Each scene shows the same named points in several views. A view is turned or mirrored, shifted and resized as a whole, has a little noise and may leave points out.

Scene 1
View 1
Zuke: [  8  -1  -4  -3  -3   0   7   9   1  -7  14   7  -1 -23 -20 -10  11   4
  -1 -10  29]
Pomul: [  8   6 -11  -7  -6  -2   6  16   4   3  13  -7   0  -9 -19  -2  14  14
  -1 -17  14]
Tadun: [  7   5  -1   7 -11   0  27  11  -8 -15  12  11   3 -40  -7 -17  31  18
   2  -5  35]
dof: [  8   8 -12  -8  -6  -2   6  17   4   5  13  -8   0  -9 -19  -2  14  14
  -2 -19  13]
Feme: [ 13  11  -4   9 -13 -18  17   2  -1  -2  17   4   1 -13 -33   1  13  28
   6  -6  19]
peza: [ 18  13  -9  -7  -8 -20  -8   8  11  18  18  -9  -4  15 -38  10  -5  24
   8 -22   1]
kalin: [ 10   6 -13  -4  -5  -7   7  11   4   3  15  -8   1  -4 -29   3  13  16
  -2 -15  11]
fesad: [  5  -6 -17 -25  10   6 -24  18  15  13  13 -14  -5  10 -30   3  -8 -13
 -10 -27   7]
Nem: [ 10   2  -6 -33   1   9 -30  28  15  22  10  -8 -10   3  -3 -12  -9 -12
   5 -35  13]
Vuve: [  3  -6  -9  10   0   0  24   2  -6 -21  16   9   5 -32 -33  -6  26   6
 -12   2  33]
Vil: [ 13   5   1  -7  -7  -7  -4  10   6   6  15   6  -6 -11 -20  -9   0   9
   9 -16  23]
litu: [  8  10 -12  -1  -9  -4  17  16   0  -1  13  -8   4 -14 -18  -1  26  25
  -3 -15  13]
Geb: [ 18  13  -1   5 -14 -21   7   4   2   6  17   4  -4  -6 -30   1   4  29
  12 -12  16]
View 2
fesad: [-16  -7  14  -6   4   7   7  -4  -4   2 -16   0   8  20  -6  -7 -14 -16
  -5   3  -7]
Geb: [-19   2   0   7  -2  -7  -7  21   1   9   3  13  11   8  18 -14   6   6
  13  -7   7]
Feme: [-16   2   1   8  -5 -12  -9  24   2   6  13   6   7   8  20  -8   4   5
  13 -12   7]
peza: [-23  -3   2   0   3  -3   0  10  -9  10  -9  11  11   9  15 -15  -5   6
  12   0   1]
Pomul: [-13  -5   6   9  -2  -4  -2  10   4   3   1   4   0   5   9  -3  -2  -6
   8  -8   2]
dof: [-13  -6   6   9  -3  -5  -1   8   4   3   0   6  -1   4   9  -2  -3  -6
   8  -7   1]
Zuke: [ -8   1  10   9  -6  -3  -6  18  15   0  10   3   4  12   4  -3   8 -12
   1 -13   6]
Tadun: [ -3   1   6  21 -12 -12 -11  26  23  -2  23   4  -5   1  11   5  15 -10
   8 -20  10]
Nem: [-16  -8  12   3   3  13   6  -6   8   3 -25  14   7  11  -8 -12   3 -19
  -5   5   0]
Vil: [-14   0   6   7  -3   1  -4  15  10   4  -3  11  10  11   5 -12  10  -8
   4  -5   6]
kalin: [-15  -4   5   5  -1  -7  -3  12  -2   5   3   3   2   9  11  -4  -6  -2
   9  -8   0]
Vuve: [ -5   5  10   7 -10 -14 -10  28  13  -3  30  -9   2  15   9   5   3 -10
   3 -21   5]
View 3
dof: [ -2 -11 -23  -6  -2   3 -14   1  13   6  -8  23  13   3 -17  10 -16   8
   9  -2  -7]
Feme: [ 12 -17 -21   3  -1  12  -3 -11  -5  -1   0  10  16  14   6  16 -21  17
  12  10  -1]
Vil: [ -9 -11 -15  -1  -6  -9  -3   0   1   8   4   7  17   6 -15   6  -9   0
   2  10 -12]
Pomul: [ -1 -11 -23  -4  -3   3 -14   1  12   5  -7  23  13   5 -16  10 -16   8
   8  -1  -8]
Nem: [-36  -5 -11 -15  -7 -21 -17  16  19  25  -5  21  24 -10 -49  -1   5 -14
  -9   1 -21]
litu: [  6 -10 -29  -2   1  10 -13  -5  12  -2  -8  25   7   6  -8  14 -26  18
  16  -3  -7]
Zuke: [  6 -13 -21   2 -10  -8   2  -1  10  -2   5   8  -2   8  -9  -2 -17  -1
   9   2  -9]
Tadun: [  8  -4 -35  13  -5 -13   8 -12  10 -15  14   7 -24  11   3  -3 -39  12
  23   2 -21]
Vuve: [ 33 -20 -27   7 -15   3   6  -4  15 -16   4   8 -16  14   5  -3 -24  -1
  17  -3   4]
View 4
Vuve: [  0  16   2  10 -12 -10  11 -11  -2  -3  -5  -2  12 -18 -13 -10  26  -8
 -10   2  18]
kalin: [-16  -4  -1  12  -2  -6   5  13   3 -14  -2   2  10  -2   3  -4  11  -3
  -5   9   7]
Geb: [-10 -13   7  15  -3 -15   1  15   2  -9  -3  -3  16   2 -13   3   6   4
   0  16   7]
dof: [-16  -3  -6  11  -1  -3  -7  11   0 -15  -1   6   4  -7   5   2   8   4
  -2   4  12]
litu: [-11  -3   0  11  -7  -8  -5   8   5  -9   2  -6   5  -8   6  -4  17   2
 -10  10  13]
Feme: [ -6  -7   8  14  -8 -16   4   8   3  -5  -1  -7  15  -3 -12  -4  13   0
  -6  15  10]
fesad: [-31   3 -17  11  10   6  11  20  -3 -29 -11  28   8  -3  11   3  -1  -6
   4  -4   0]
Nem: [-29  -2 -20  12  11   8 -12  19  -9 -29  -7  31   2  -7   8  17  -8   9
  11  -6   9]
Pomul: [-15  -3  -4  12  -3  -5  -2  11   1 -13  -2   3   6  -6   4   0  10   1
  -4   6  11]
peza: [-24 -19   1  15   6 -11   8  29   5 -18  -3   7  15  11   0   2  -1   0
   2  16  -4]
Tadun: [  3   9   2  11 -15 -10 -12 -10  -3   0   0  -8   4 -21 -13  -1  23   7
  -8   6  26]
View 5
Feme: [ -9  -1  11   6  13  -9  -6 -11  16   3  -7  -7  10  -9  20  -9   2 -15
  -3 -11   3]
Tadun: [  0  -6 -12  12  23   5  -2 -23  17 -14 -16  13  11  -3  11 -16   9 -12
  -4  -7  15]
peza: [ -9   6  13   0 -12 -15   0   9   3  21   1 -20   4 -13  18   4 -13  -9
   0 -16  -4]
dof: [ -3   4  -5   8  -1  -6   4  -1   3   4  -4   1   5 -10   9  -6  -6  -3
  -4 -17   8]
fesad: [ -6   9   9   2 -27  -6  16  28 -10   6   1  11   1 -13   0   2 -12   4
   1 -15   4]
Vil: [ -3  -3   0  -2  -9  -1   4   2  10   1 -11   0   7  -3  12   1  -3 -10
   4  -6   6]
Pomul: [ -5   5   1  10   1  -8   3   0   3   6  -3  -2   5 -12  11  -7  -5  -5
  -4 -18   5]
Zuke: [ -4  -3   1   4   3   2   4  -2  10  -9 -12  14   8  -5  10  -8   4  -8
   0  -6  10]
Vuve: [-11  -1  12  12  24  -1   0  -7  14 -17 -10  22  11 -10  10 -22  12 -10
  -6  -6  11]
litu: [ -4   4  -6  15  11  -7  -1 -11   5   4  -3  -1   6 -12  11 -12  -4  -6
  -7 -19   8]
Nem: [  5   2 -14  -3 -36   4  18  20  -7   6  -8   5   0  -3   0  10 -16   4
   7 -12  10]
kalin: [ -7   5   6   8   2  -9   2   2   4   6  -2  -2   5 -13  12  -7  -4  -5
  -5 -17   4]
Geb: [ -8  -2   9   0   3  -9  -5  -7  15  10  -8 -15   8  -7  21  -1  -3 -16
  -1 -10   1]

In a view up to two points have been moved. Name them for each view, in the order of its rows, or write -.
view 1 -> -
view 2 -> peza, Nem
view 3 -> Tadun
view 4 -> dof
view 5 -> Pomul
